Points on a hilly landscape, in no order, each with its height.
From any point a ball rolls to the lowest of the 2 points nearest to it. It stops when none of these is lower. Distance is the straight distance between rows; heights are no part of it.
<318> (h 3.95): [130 135 137  85 127  89 107 136 148 153  96 172 150 104 205  88  53 167
 152 110  73 160 125 121 188 110 132 140  85 214 138 159 139 135 157 154
  96  92 129 115 129  97 147  78 141  81 101 137  92 138 138 114  98 121
 116 140 103 100 157 117 131 122  72 108 134 151 174 150 135 166 113 166
  84 134]
<27> (h 3.99): [134 184 126 119  83 148 111 143 210 146 112 161 108  86 134 101 138 118
 141 130  96 167 123 131 197 101 117 139 134 189 118 120 157 125 135 133
 135 125 116 133 137  78 162 112 167 103 100 151 148  93 123 129 169 170
 152 156 118 149 159  82  79 162 135 118 124  94 131 140 172  98 143 155
 116 121]
<233> (h 1.04): [113 118 144 152 181 107 126  76  99  86 163 105 193 136  97 126 158 159
 159 131 172  80 135 124 110 143 168  72 112 135 138 147  95 147 138 112
 122 169 125 167 142 146  98 117  77 165 124 131  93 173 147 144  81  89
 111  99 151 139  32 163 140 134 109 125 104 159 137 121 149 155 112  77
 122 121]
<500> (h 4.10): [119  83 136 171 126 116 134 134 102 151 116  80 125  96  80 160 153 101
 136 144 135 120  87 119 122 143 115 128 118 134 137 104  64 121 113 222
 163 147 165  83 145 109 163 159 179 125 167  46  90 137  69 123 136 150
 157 163 169 192 145 108 101 108 149  86 133  58 109 170 114 150 116 171
 131 102]
<572> (h 3.56): [160 133 135 103 108 104 118 113  97  71 142 156 201 125 153  78 143 162
 169 142  84 109  99 131 141 140 100  94 139 207 124 146  70 123 127 138
  84 109  86 162 113 155 145 110  90 122  73 143 173 147 114 123  74 166
 134 172 144 109  97 124  95 184 110 144 112 145 164 185 147 138 103 160
  97 131]
<457> (h 4.39): [ 93 116 202  60 115 156 150 116 111 134  91 115  78 115 168 130 119 155
 103 124 121 162 140 123 145 137  78 105 115 123 132 121 118 127 140 155
 215 131 126 104 142 101 112  78 112 114 121 141 116 124  75 133 155 129
 102 107  90 160 148 128 131 106 159  87 103 127 119  81 121 138 113 120
 238 100]
<221> (h 5.27): [164 102 100 181 125 104 122 120 142  86 184 100 152 155  76 137 201  98
 108 119 174  99 149 125 128 121 144 112 142  98 127  98 118 176 122 134
 134 161 130 149 123 101 131 107 114 129 135 133  94 116 141 157 161 139
 119 112 130 140 101 120 125  81 138 155 120 150 140  90 148 135  88 133
 143 115]
<652> (h 3.35): [144 174 149  74 172 156 131 166 161 148  95 162  93 113 155 120 116 108
 131 105  99 180 172  96 172  76 115 159 132 134 140 117 211 109 144  92
 122  88 142 104 118 102 162 172 138 181 110 181 166 116 163 152 206 127
  89 138 103  91 187 143 107 122 130 134 188 129  98 114  98  57 149 102
  59 138]
<419> (h 5.70): [105 142 154 150 114 139 131 116 106 126 135 118 138  78 134  85 110 199
 101 134 111 105 103 125 130 137 136 100 132 127 123 165 136 132 117 133
 118 147 110 195 105 145 107  92 105 136 139 142 100 130  94 100  59 159
 165 128 142 151 100 120 126 155 135 131  66 104 142 121 141 150 166 127
 148 123]
<966> (h 2.99): [ 82 130 118 174 141  79 127 129 204 139 143 147 177 176 111 139  57 100
 157 127 166 133 140 137 102 170 165  97 113  70  91 147 144 122 115  73
 111 131 156 112 186 155  83  86 120 112 108 104 116 123 125 123 124  78
 109 108 108 142  79 109 155 125 110 133 107 119 121  91 172 176 108 117
 122 174]
<150> (h 2.48): [120  94 161  97 161 138 122 100 132 195 130 125  92 168  81 148 126  96
 112 126 136 163 163 122 136 159 168  98  93  80 191  95 157 165  98 137
 146 162 156 122 146 117 123 133 115 140 147 115  64 127 179 150 166  86
 110 116 105 114 104 158 149  75 119  90 145 159  73  76 135  99  98 107
 140  99]
<816> (h 4.93): [145 196 137 124 114 153 144 119 121 141 133  92  71  39 151 143 155 137
  93 105 152 115 102 128 124  66 113 204 116 128 130  79 180 146 129 135
 131 127 130 134 122 139 143 186 143 147 137 122 141 118 100 144 120 157
 164 171 164 139 179 118  66 122 171 154 155  96  86 145 105  99 170 131
 128 141]
<310> (h 0.44): [126 122 148 125  78 145 147 174 170 155 123 142  94 174  86 143 142  57
 136 160 114 148 134 132 110 136 122 110 127  49 134  74 123 159 108  99
 168 127 151 118 142 151  89 130 141 130 134 130 170  97 115 139 197 134
 108 134 109 134 142 127 134  86 167 101 116 117 109  66 110  90  97 139
 173 124]
<986> (h 5.09): [155 140 148  88 146 150 131  96  91  92 146 136 127  97 129 113 205 160
 120 155 110  69 129 115 138  97 149 119 144 179 159 115 131 111 115 137
 125 151  87 192  99 144 112 136 111 167 101 193 132 147 134 147 143 146
 133 126 142 157  93 156  90 176 113 155  98 126 106 155 128 110 152 108
  81 117]
<85> (h 1.46): [151 167  68 167 145 128  83 151 162 137 127 118 135 133 149  91 130 132
  83  81 122  89 140 124 152 130 173 150 160 143 103  93 134 129 139 116
  76 125 139 162  56 102 173 171 130 172 111 198 137 102 198 105 136 105
 132 127 174  87 139 137  69 100 110 198 171 132 141 156 109 126 137 143
  93 141]
<823> (h 2.93): [103  93 150 105 128 102 172  95  92 125  88 127 133  85 111 142 128 160
 175 157 103 118  85 105 147 143  64  76 180 174 135 164  77  88 114 181
 196 129  78 103 148 122 128 117 158 105 131 148 122 148  89 153  90 135
 147 118  89 147 138  85 141 150 150  91  67 119 132 152 115 158 149 131
 154  93]
<285> (h 3.50): [144 124 157  90 153 112  92 136 136 113 119 173 171 146 197 127  68 147
 168 127 100 142 144 140 133 141 127 134  68 166 150 170 129 123 137 119
  99 121 137 135 159 133 146  95  94  73 106 111 113 128 122 128 106  84
  93 130 107 105 108 141 140 114  70 103 147 165 180 124 135 169  70 141
 107 148]
<383> (h 0.70): [109 175  71 149 155 163 105 143 132 105 146 128 115 202 125 125 147 115
 105 110 120  70 152 153 133 118 168 139 187 137 119 115 114 101 115  86
  78 110 105 166  60 123 140 163 117 202  89 192 186 105 207 124 123  90
 101 103 144 102 126 142 123 133 123 187 130 138 131 126 104 126 148 116
  94 132]
<44> (h 6.39): [105 133 139  99 145 146  69  91 149 140 100 130  79  95 180  94 113 125
 115 134 138 155 117 144 161 175 161  89  88 161 117 167  98 124 150 203
 158 138 144 112 133  73 146  46 123  95 130 101  72 118  98  65 148 101
 113  99 115 154 106 146 163 141  77  67 145 143 119 115 193 157 108 136
 156 119]
<186> (h 4.01): [136 139 138  94 146 134 125 181 173 174  86 140  94 110 138 124  88 125
 125  95 104 170 131  93 171  44  68 180  87 139 139  99 212 124 109  84
 118  95 145  65 167 129 168 187 170 184 127 143 138 146 126 145 145 172
 138 192 121 113 202 129 119  80 151 144 188 107 127 104  98  98 128 157
  75 164]
<594> (h 2.91): [162 156 169  71 125 212  95  98 126 157 106 142  70 104 140 115 140 111
 137 156 118 179 157 151 101 126 138 148 100 118 170 132 136  85 144 144
 142 144 117 124 170 124 153 176 122 117 141  81 147 115 117  97 174 134
 143  97 140 132 126 156 139 176 120  95 181 124  79 128 153  66 124  95
 110 126]
<18> (h 4.58): [128 166 130 131 144 138 113 139 158 137  91 141 119 116 153 127  82 141
 128  94 131 159 139 144 133  61  97 186  46 127 124 112 178 124 108  68
 102 117 137 126 195 146 182 185 141 142 126 119 143 123 135 126  79 139
 156 169 158 110 145 112 123  87 149 138 188 106 138 125 109 124 126 158
  70 182]
<931> (h 1.77): [107 121 170  94 208 125 130  97 117  99 138 128 171 176 118 168 135 157
 138 120 139 105 166 125 115 130 135 112 101 135 159 134 135 117 115  82
 123 153 116 151 139 146 113 152  85 162 118 149  90 172 184 157 100  48
 109  98 116 117  72 175 153 102  92 133 116 162 132  94 119 164 105  46
 125 130]
<711> (h 4.49): [149 184 128 153  83 161 163 129 128  83 150 105  82  59 120 143 194 118
 111 107 163 104 111 125  99  66  80 178 155 100 110  86 171 159 140 116
 169 112 108 151 136 130 106 154 148 109 143 137 152 125 105 153 126 170
 155 142 134 140 179 104 117 128 186 141 129 101  99 133 119  92 179 134
 171 128]
<444> (h 5.55): [161  88 108 155 139  60 111 113 123  94 176 101 149 174  98 151 165 133
 122 128 149 107 126 131 167 142 144 126 151 148 131 123  96 199 161 182
 105 168 118 118  68  76 152  93 108 117 118 131  71 131 138 179 153 124
  80 125 147 110 113 139 127  67 121 132 142 180 198 130 152 138  83 141
 137  77]
<388> (h 3.52): [166 201 167  82 106 205  88 104 181 141  99 160  71  64 152 107 151 132
 139 135 120 168 121 152 153 102 132 139  89 168 137 131 161 103 134 143
 149 140 127 145 175 110 162 124 138 116 116 115 147 111  92 102 154 156
 144 139 128 156 132 118  97 178 140 105 143 100 120 138 178  78 138 128
  93 137]
<685> (h 0.49): [125 135  79 132 143 121 112 150 150 199 118 146  97 144 138  99  79 109
 115 107 123 142 115 126 132 166 218  98 120  98 156 113 134  98 131 136
  76 110 160 137  85 122 117 137 143 166 157 129 113  98 170  62 155  79
 134 104 160 100 134 164 115 137  50 130 181 130  84 149 129 134 176 115
  59 160]
<988> (h 0.16): [ 95 127  88 146 113  88 199 136 106 141 147 115 130 145  94 140 127 147
 113 167 117 104 121 118 103 111 131 138 214 125 112 129 109 113 136 111
 127  91  97 127  86 148  91 126 139 145 110 171 187 118 141 145 103 157
 123  95 108 106 163 113 150 151 166 168  56 131 133 134  87 120 164 103
 146 115]
<215> (h 3.51): [103  81  89 183  88  57 149 151 203 144 150 149 146 169 114 138  76 116
 129 126 149 111 127 128 116 139 127 114 149  71  89 133 160 100 117 114
  93 100 140 108 131 124 124  74 138  89 143 118  97 105 134 137 149 138
 109 106 103 118 142 116 157 131  94 173 103 135 167 112 179 206 104 143
 125 171]
<762> (h 5.00): [111 151 129 122 153 140 113 147 126 140  79 153 121 152 135 144  87 139
 123 124 108 138 132 146  93  91  93 164  90 126 134 121 119 112  97  53
  99 123 102 139 150 183 156 205 114 156 116 143 186 138 148 123  69 115
 159 137 159  97 124 143 123  85 146 127 165 115 128 130  86 122 130 125
  97 170]
<253> (h 1.74): [116  75 186  91 137 139 117 123 161 203  98 138  85 157  77 147 117  73
 133 135 134 159 131 111 147 145 122  88  82  89 176  81 130 170  78 131
 184 153 163 105 187 126 126 128 152 141 150 108  85 127 144 157 165 127
 114 147 101 143 118 124 162  60 150  88 117 136 120  78 129 104  75 160
 150 115]
<464> (h 4.40): [165  93  75 210  73  82 156 173 129 134 166  95 171 120  79 150 170 108
 118 144 126 118 115 106  99 134 117 164 190 109  96  77  96 155 158 163
 130 107 146 103  68 131 139 147 148  81 146  96 167 105 136 124 146 169
 149 140 161 133 181 109 105 110 163 170 133  88 121 177 104 112 134 147
 152 113]
<757> (h 2.35): [125 119 160 108 122 101 156 155 162 161 135 137 114 114 153 136  95 152
  87 102 115 129 134 105 150  91 113 136 116 105 133 112 196 111 109  93
 113 126 150 136 124 115 109 118 136 138 156 176 108 118 117 131 143 143
 142 136  90 135 159 137 111 110 124 163 113 121 135  90 116 157 143 114
 122 165]
<868> (h 3.98): [150 144 119 153 108 154  72 105  81 134 128 101 113  85 120  89 141  90
 127 158 161 132  88 148  76 165 183 131  70 118 118 129  69 144 123 156
 122 133 133 140 135 151 157 156 130 142 142  44 140 147 107  63 107 155
 171 154 190 146  76 119 104 164 115 101 166 101 103 162 155  87 132 140
  98 137]
<684> (h 3.94): [111 137  78 156 107 100 136 140 171  89 156 139 162 174 155  92  99 160
 124 107 128  84 136 128 154 139 133 127 171 133 105 147 146  98 127 114
  45  92 122 151  62 111 114  78 122 123 121 152 111 113 145 112 100 122
 110 121 106 103 139 113 143 172  72 189  94 149 181 134 166 187 143 128
 123 132]
<330> (h 1.87): [109 165  84 159 109 105 158 146 109 164 141 131 141  83 156  92  99 108
 112 140 151 125  51 103 107 138 198 130 103 104  93 144 124 109 173 121
 102  94 156 104 128 154  86 118 153 119 167  89 159 122  73  72 115 163
 153 131 151 130 110 129 129 191 151 134 120  73  88 152 124 129 185 115
  96 178]
<538> (h 3.03): [133 113 131 139 169 109 150 131 138 157 153 124 114 162 101 158 121 106
  72 105 151 164 162 121 141 150 182 135 124  54 155  94 168 173 126 121
 129 137 175 133  92  84 128 155  93 158 133 142  95 107 173 145 172  70
  81 111 112  91 135 142 134  53 125 133 147 152  70  61 127  78 126 115
 120  96]
<4> (h 2.13): [117 106 102 161 106 131 192 109  99 118 112  93 121  76  95 141 149 107
 163 148 159 120  95 107  91 143  85  94 189  85 105 148 106 119 154 181
 215 125 124  96 190 131  98 107 182  82 147 116 119 141  93 139 108 157
 122  99  93 164 140  71 156 138 200  75  84  99 105 155 115 131 147 136
 193 109]
<580> (h 4.42): [186 145 114 171  87 159 101 147  58 108 157  97 127  86 128 111 166  87
 137 149 154 116 103 145  33 182 166 153 107 125  94 116  63 155 152 131
 144 118 155 109 139 177 103 135 123 100 133  42 161 151  73  70 113 148
 151 158 174 162 106 124 103 162 147  96 159  89 102 156 103  79 118 136
 144 142]
<289> (h 2.19): [137 116 157  73 150 151 131 122  81 185 131 151 115 157 130 131  96 109
 140 158  88 150 153 122  92 154 159 134 109 106 194 122 133  79 138 119
 111 145 121 117 140 167 128 194 105 132 150 111 162 123 164 109 152  93
 138  95 138 111 103 185 136 162  87 112 183 133  61 137 112  88 130  71
 100 133]
<22> (h 3.53): [111 100 157 108 128  90 124 134 122 171 100 127 137  86 127 141 105 129
 152 158 103 144  82 108 153 126 111 115 107 201 139 126  60 112 115 190
 146 130 120  88 156 124 160 128 162 106 137 101 115 141  99 132 113 140
 146 149 133 140 135 100 121 128 129  85 115  98 128 166 125 139 125 161
 103 124]
<655> (h 6.19): [ 70 150 117 128 111 136 101 123 147 134  99 145  87  93 194  90 102 120
 120 152 131 139 120 141 145 153 146  92 149 129  91 194 113  97 127 174
 120 113 139 113 129  96  95  47 149 119 139 108 111 135  67  68 148 143
 147 105 104 130 133 152 147 179  89  92 126 120 113 128 173 175 146 118
 140 126]
<720> (h 3.45): [ 66 101 164  82 148  87 184 105 126 159  78 159  88 139  95 156 130 134
 145 158  84 136 122 122 168 102  84 102 199 189 141 159 100 122 103 134
 191 102  70 111 136  94 111 113 178 153 120 169 138 144 127 159 126 151
 148 109  76 137 183 101 144 142 147 124  44 124 127 124 114 134 146 122
 128  83]
<665> (h 4.04): [122 190  77 155  98 198 124 105 117  45 136 118  96 108 110 134 197 102
 119 144 152  94 123 145  98  84 112 154 179 127 105 143 134 140 124 120
 141 126  80 168 133 135 119 138 150 136  99 150 162 143 126 146 123 173
 140 118 143 125 138  93 123 153 156 135  97 121 121 141 130  93 163 127
 142 105]
<554> (h 5.59): [ 96 113 107 122 154  84  97 134 147 132 133 120 116 167 134 161 107 151
 122 124 116 126 112 138 198 126 118 147 170 201 131 151  98 172 163 209
 124 131 113 105  62  44 157 102 143 104 113 132  76 134 156 159 138 113
 108 124 121 106 158 125 150  82 103 102 115 171 188 136 151 143 115 153
 148  66]
<907> (h 2.72): [167 198 117 120 139 152 125 152 175 157 132 142  89 100 120 125 148 113
 110 105 135 130 135 112 155 103 165 153 103 110 129  88 210  80 141  81
 112 119 156 131 135 122 157 183 130 170 144 180 160  83 173 115 192 106
 112 125 145 139 128 132  92 138 134 156 202 106  97 113 115  87 172 105
  49 177]
<88> (h 6.59): [101 120 155  97 155 189  87  53  86 106 111 120 103  87 157 113 138 140
 132 149 170 123 117 126 130 197 142  69 100 144 138 187 101 115 153 185
 181 154 134 124 165 113 129  68  97 100 137 102  95 143  94  96 115 103
  89  76 114 144  76 156 174 152 110  73 110 160 116 108 167 153  99 101
 198  98]
<492> (h 5.20): [138  67 139  87 118  99 159 133 142 107 125  96 142 170  94 171 167 152
 132 115  94 146 121 128 178  99  37 138 171 178 140 116 133 158 116 140
 167 112 102 110  48  71 142 160 147 121 112 158 119 124 172 188 152 164
 141 152  93 122 183 116 119  94 158 139  74 181 194 134 103 118 121 162
 207  77]
<343> (h 4.26): [ 82 122 112 116  71 124 113 140 152 119 120 152 140 190 151  92  75 159
 147 137  72 122 132 162 171 156 130 112 180 163 125 155 108 125 117 149
  88 101 100 156  48 115 112  47 124 114  83 131 143 109 137 113  88 134
 104 133  98 117 163  95 135 184  83 145  62 151 181 138 158 157 132 167
 156  90]
<241> (h 3.05): [129  93 152 122  92 107 128 163 148 169 137 117 119 110 162 127  88 135
 113 103 122 136 127 122 154 104 123 152  64 111 133  99 174 126 117 126
 108 142 190 102 140 125 121 120 147  99 157 100  88 105  80 121 141 149
 137 170 112 155 148 132 104 101 120 130 134 112 147 108 102 178 100 157
 151 165]
<210> (h 5.67): [128  99 136 171 100 126  93 104  74  90 133  56 147 116 112 108 131 141
 139 172 134 108 121 159  86 179 131 100 121 134 102 149  38 168 127 173
 151 148 137 125 133 149 144 103 106 114 112  83 112 145  93 120  78 122
 124 116 154 128 100 136 137  92 142  82 135 164 171 136  99 150  82 150
 192  95]
<855> (h 3.16): [115 123 134 145 168 152  96 102 167 175 110 143  99 166  92 138 100  94
 131  89 148 164 174 144 130 127 162 108  93  64 156 128 173 119  99  97
 117 164 154 134 193 136 135 152 131 154 171 106  89 128 194 109 128  70
 155 107 139 123  93 154 173 104  86 113 197 140  85 101 168 120 146  95
  78 152]
<913> (h 1.82): [148 136 154 138 168 151  94  60  78  62 164  97 168  92 124  99 173 129
 166 130 192 115 133 141  61 151 154  88  99 129 127 171  84 161 150 119
 157 163 116 176 165 159 104 140  73 143 111  85 129 174 112 117  84 123
 132 106 163 153  39 147 108 176 117 101 117 151 124 146 174 113 102 112
 124 118]
<921> (h 1.62): [104 160 162  91 137  98 177 141 156 167 108 165 100 146 138 112  89 137
  95  99 100 145 145 130 157  84 111 130 161 106 114 128 201 127 126  34
 119  80 118 158  93 107 114 128 139 184 116 227 154 114 147 129 134 134
 118 115  89 107 182 114  81 128 137 189  98 132 148  92 104 130 161 102
 116 156]
<287> (h 5.95): [111 143 126 163  84 153 105 138 129 103 133 127 124  81 172  66 123 172
  91 125 120 116 121 124 128 181 129 106 140 109  87 189 151 128 135 161
 113 137 122 165  86 119  98  45 113  93 140 112  93 111  76  59 113 183
 160 138 122 174 118 119 134 172 110 110  96  93 133 113 165 159 154 149
 192 112]
<121> (h 4.02): [157  89  95 148  79  54 138 128 120 101 134 111 203 130 135 106 149 174
 158 150  84 122 112 115 140 134  76 130 151 189 103 117  93 129 127 147
  65 116 108 119  60 138 148 122 124  98 102 138 148 141 133 150 100 163
 150 165 147 101 135 128  94 144 122 162 139 156 197 203 112 171 118 166
 140 119]
<569> (h 4.79): [180 144 152  87 142 157 108 115 108  70 160 114 146 117 165 113 198 154
 108 102 129 108 159 120 153  83 116 142 125 185 140 103 146 144 145 131
 119 164 118 175  93 115 139 128  94 142  99 178 112 137 125 166 161 142
 128 140 128 135 124 147  67 142 123 156 127 144 144 150 137 111 112 122
 121 110]
<964> (h 5.97): [105 120 121 176 119 100  99 129 105 142 130  77 146 128 125 101  89 164
 107 157 125 108 118 158 101 123 165 128 103 125 110 130  75 168 117 130
 111 145 146 165 105 145 139 132 108 129 123 105 115 125 122 103  59 123
 169 121 173 112 106 135 126  92 129 127 125 151 165 137 101 153 119 149
 148 130]
<668> (h 4.91): [104 101 119 120 130 179 123 112 129  70 130 125 137 176  99 147 158 111
 141 131 145 109 145 144 137 136 102  81 131 103 153 140 115 161 101 118
 177 164 116 155 154 126 104  93 120 118 129 141 102 129 132 167 125 123
 102 121 106 132 101 117 166  90 142 110  78 171 170  75 127 149  78 127
 196  97]
<409> (h 4.50): [171  83 127 117 112  60 161 116  95  91 121 117 179  94 149 132 137 193
 158 113 117 140 110  90 154  99  37 140 120 184 114 126 155  98 107 128
  99 119  92  92 139 135 173 143 128  85 129 142  88 147 103 185  94 154
 149 174 111 127 144 109 120 126 135 153 149 138 174 182 117 186 126 162
 117 155]
<821> (h 4.78): [166 132  71 209  83 134 126 186  89 108 165 107 139 124  98 142 163  87
 126 146 134 116 128 122  57 169 147 166 172 108  80 116  71 179 152 143
 140 124 150 105 107 159  99 118 133  87 128  85 182 137 111  97 129 136
 141 138 157 122 155 113 133 124 161 130 151  99  94 150  89  78 132 150
 155 121]
<681> (h 2.00): [132 137 146 147 144 135 153 107 118 167 129 119 108 112  90 171 135 101
 129 105 191 125 105 119 115 119 174 149  62  58 140  98 177  89 132  92
 131 161 163 106 199 167 121 179 142 146 188  80 142 123 112 128 130 125
 141 133 150 164  77 125 136 147 164 141 160  77  69 120 128 115 175  98
  80 175]
<311> (h 4.41): [146  93 133  83 163  98 122 180 159 108 126 144 140 176 133 171 114 117
 126 112 108 132 145  99 153 103  59 160 116 147 143 119 150 146 110 123
 114 120 116  76 126 116 152 131 134 131 131 154 107 143 158 188 178 123
  90 161  85  84 158 137 167  51 111 132 153 162 174 107 112 131  75 152
 120 123]
<196> (h 3.97): [148 101 114 119 157 122  71 168 145 128 123 157 141 173 152 143  98 122
 130 126 100 135 161 139 126 136 123 162 101 142 142 133 121 140 102 145
  70 139 150 107 126 127 158 127 112 125 121 118 105 146 158 140 148  85
 102 142 135  82 133 160 146  73  72 112 193 163 147 124 113 136  75 150
  79 124]
<353> (h 4.44): [154 180 115 105 115 157 106 103 139  75 128 121 158  88 188  91 170 146
 114  92 118 139 139 125 187  96 106 163 142 204 107 123 167 143 156 145
 102 138 112 155  85  92 170 134 139 105  84 172 116 117 134 154 132 155
 150 164 129 104 155 105  65 174 118 158 124 133 150 168 163 114 134 138
 152  95]
<714> (h 2.46): [159 155 135 110 162 159  88 103  70  58 166 134 182 102 179 123 161 120
 153 141 167 133 131 154  63 163 133 126 121 152 121 183  84 126 165 123
 120 113 125 146 156 138 125 151  70 112 105  88 158 159  99 101 113 123
 126 114 136 105  79 157 140 190 112 115 139 157 131 142 157 108  85 107
 119 134]
<227> (h 4.55): [ 94  96 116 115  91 159 134 138 145 104 136 144 120 210  97 138 131 128
 141 141  92 102 144 154 165 140 121  96 187 136 151 143 111 132  94 130
 136 142  89 168  85 116 102  56 132 135 100 147 140 108 151 139 122 140
  94 125  85 150 143  96 146 150 121 143  36 151 175 108 141 138 125 148
 171  89]
<708> (h 1.34): [109 148  74 156 149 132 131 140 157 136 150 138  99 164 111 123 148  98
 112 141 153  84 156 132 126 138 196 123 172  92 133 119 136  92 113 119
  91 116 127 154 105 118 103 120 127 176 131 168 140 101 172 106 170  88
 105  82 124 120 117 148 161 146  89 161 131 129  90 100 129 139 148 102
  78 138]
<642> (h 5.39): [ 97 120 149 103 157 153 111 125 116 113  87 146 119 193 119 151 109 136
 126 127  89 133 153 160 129  80 103 127 133 168 131 134  85 144  98  89
 121 125  83 169 126 146 150 141 122 165  92 158 145 144 175 159  67 121
 131 135 117  82 142 131 161  87 146 122  89 164 163 126  98 117 116 133
 114 124]
<634> (h 5.38): [143 185 132 113 152 158 127  98  90 111 157 121 134  77 154  69 167 178
 118 129 134  84  82 120 107 124 180 103 113 133 149 142 138 120 137 118
 113 129 109 203  92 165  95 148  91 170 126 162 140 141 130  89  95 122
 166 113 170 145  56 165  96 195 109 153 113 112  99 154 155 124 180  97
  91 147]
<749> (h 3.88): [ 60 119 216  60 144 115 136 117 139 194  45 157  64 142 134 119  86 145
 102 130  91 176 146 138 175  87  90 107 153 171 118 142 114 145 116 143
 189  95 105 109 143  79 118  69 170 159 113 163 101 160 118 120 142 132
 132 103  85 144 172 122 108 114 136 112  95 134 133  94 136 136 151 132
 155 105]
<600> (h 3.70): [127  77 120 166 128 116 127 158 122 162 137 110 114 115 117 165 121 102
  94 110 154 135 116 115 153 121 131 168  92  87 138 100 152 128  99 166
 107 148 203  79 156 116 151 155 149 130 184  57  81 123  82 140 160 143
 137 174 153 150 148 145 143  81 134 131 171  91 105 121 108 146 104 153
 115 140]
<803> (h 4.37): [101  90 129 122 140  31 131 150 132 208  89 163 158 135 142 130  27 159
 129 137  66 127 103 105 151 106 152 137  87 176 135 125 122 131 129 122
  75  89 142 100 132 138 151 113 146 123 131 130 104 149 161 115  69 127
 126 150 126  95 159 133 137  99  94 143 115 140 166 151  88 176 122 154
  52 173]
<105> (h 5.30): [121  66 118 167 118 133 130  85  77  47 124  89 173 144  97 119 135 158
 182 142 151  86 127 150 120 153  65  72 149 117 122 170 108 155 118 127
 170 164 112 143 171 143 134  99 117 102 139 127  83 147 109 164  63 114
 113 123 132 149 100 114 159  90 151  94 118 190 222 142 106 185  92 154
 206  88]
<945> (h 4.92): [142  83 206  58 146 194 138  97  93 123  79  93  70  75 144 137 140 148
 154 123 130 137 126 118 120 133  49 109  96 139 155 112  91 107 105 175
 225 145 119  95 187 149 140 154 141 121 136 108 100 142  73 151 124 113
 123 140 116 171 131 130 145  97 170  78 122 121 109 111  94 143  88 131
 199 108]
<858> (h 4.83): [136  96 103 147 105 112 152 159 129  92 140 102 159 153 103 175 174 108
 131 132 105 146 140 132 136 123  69 163 190 139 113 108  89 162 140 180
 161 119 105 101  59  87 149 163 142 111 120 125 163 112 150 183 173 147
 123 145 124 104 185 100 122  83 177 127 126 135 133 156 109  91 123 166
 171  63]
<959> (h 2.07): [152 206  95 150 149 163 110 144 165 100 144 135 122 125 175 124 152 113
 114  83 168 134 164 140 115 129 162 152 125 100  93 132 182  88 155  75
 104 114 158 140 129 119 115 152 104 147 131 157 155 103 154  90 166  83
 133 100 137 103 125 147 132 155 105 149 194 117 100 106 135 116 162  76
  80 169]
<822> (h 4.84): [136  76 109 132 159 108 178 153 105  85 125 135 159 152  90 198 152 122
 111 146 110 131 139 119 131 144  79 150 159 117 144 123  87 152 101 159
 147 139 107  94 121 109 153 153 128 151 138 131 134 140 149 205 156 120
  79 149 124  93 149 115 165  53 161 128 135 140 117 134 109  89 103 140
 111  73]
<548> (h 3.01): [172 124 158  76 152 137 101 117  86  68 146 162 192 133 188 135 133 144
 167 143 119 129 128 137 126 155 101 112 120 184 155 170  93 112 152 131
 118 131 110 141 144 143 141 111  70  82 105 115 146 136  89 136 119 110
  93 129 115 116  91 142 134 153 100 120 120 160 166 146 143 140  64 124
 129 131]
<831> (h 0.94): [ 94 163 115 113 126 115 165 131 131 149 137 148 110 166 124 112 108 141
 112 132  91 114 136 140 144 102 153 138 196 139 119 128 141 113 129  62
  98  84  94 160  59 124 110 127 128 174  83 209 197  95 157 136 106 129
  98 108  99 104 164 109 108 162 147 183  65 122 140 126 100 118 168 107
 125 123]
<454> (h 1.57): [162 123 135 149  87 129 176 173 143 127 159 154 147 142  97 159 149  90
 163 136 137 123 126 116  90 141 118 118 128  72 113  94 133 119 133  76
 157 133 152 103 193 173  72 117 135  83 144 121 162 113 103 138 161 125
 109 136 108 155 115 108 145 135 177 113 112  82 105 111 101 106 125 118
 149 161]
<141> (h 2.42): [109 142 129 167 126 107 160 157 177 124 158 149 194 155  92 149  88 123
 150 111 147 129 132 116  75 156 128 117 131  70  76 137 147 110 128  44
 138 142 154 108 187 196  43 118 121  98 110 118 160 137 119 120 105  94
 123 123 125 192  77 110 144 135 156 129  96  83 112  97 131 148 136 107
 163 184]
<791> (h 3.46): [124 133 107 169 130 161  94  84  74 163 138 105 107 130 114 109 104  87
 119 124 167 163 134 154  77 195 199 128  70  58 135 148 131 130 136 114
 120 156 158 111 152 156 137 181 110 127 167  29 122 129 122  54 102 101
 180 130 175 144  69 141 141 166  98  93 198 108  63 123 162  94 134  98
 127 129]
<882> (h 2.83): [161 158  97 176 163 132 130 102  93 142 166  96 140 112 105 129 163 112
  97  93 194 135 127 136  94 152 203 150  69  61 144 108 162 137 147 112
 125 158 151 124 140 146 128 184  96 156 167  75 120 105 148  96 132  81
 156 122 185 159  70 138 117 148 125 137 202  98  41 127 162  87 174  95
  84 155]
<825> (h 1.18): [122 105  93 156 112 119 232 123  89  93 148 114 145 127  84 151 157 147
 139 126 162 121 126  93  91 111  86 117 206  97 108 135 149 124 157 120
 164  91 109 119 144 136  66 107 143  83 136 156 128 142 132 164  98 161
 117  89  91 135 160  98 173 162 188 132  56 134 137 129 102 117 179 113
 193 119]
<504> (h 1.42): [124 114 165  58 147 108 135 137 115 228  96 155 107 149 151 120  50 114
 143 135  97 171 145 113 128 143 184 116  88 122 184 123 159  78 142 132
 101 112 162 101 129 142 112 118 141 142 149 111 111 137 137 100 167  96
 114 109 112 104 139 173 100 143  64 104 168 132  86 138 116 125 145  87
  81 158]
<779> (h 3.57): [143 148 136 108 127 221 103 100  96  79 104 114  84 109 117 143 185 102
 136 151 142 131 145 159  76 109 108 145 128 116 144 129  92 133 111 153
 179 150  79 154 152 145 133 168 129 137 116 107 155 151 122 149 147 142
 124 109 153 123 121 137 133 126 152  89 138 128  91 122 117  75 120 122
 143  89]
<589> (h 1.06): [116 160 109 165 119 110 145 134 145 171 122 138 126 101 123 135  97 114
 112 112 161 119  72 120 126 110 166 138  88  88 103 131 160  75 135  76
  99 125 148 107 183 161 119 145 156 139 169 118 159 123  91 106 107 149
 153 121 150 142  95 118 123 158 158 167 140  68 110 140 131 146 186 109
  66 199]
<449> (h 4.00): [143  88  64 200  58  70 156 185 185 155 167 136 162 157 101 141 133 103
 122 132 129 106 136 103 100 144 120 154 184  90  78  87 140 117 150 128
  97  90 144  89  60 140 122 125 138  74 148 126 181  95 162 120 177 147
 114 117 127 113 181 120 127 133 126 201 121 114 139 136 122 144 121 138
 146 151]

Where does a ball stop that starts at each point below?
<580>: <589>
<986>: <685>
<816>: <685>
<464>: <310>
<343>: <310>
<600>: <988>
<311>: <233>
<121>: <233>
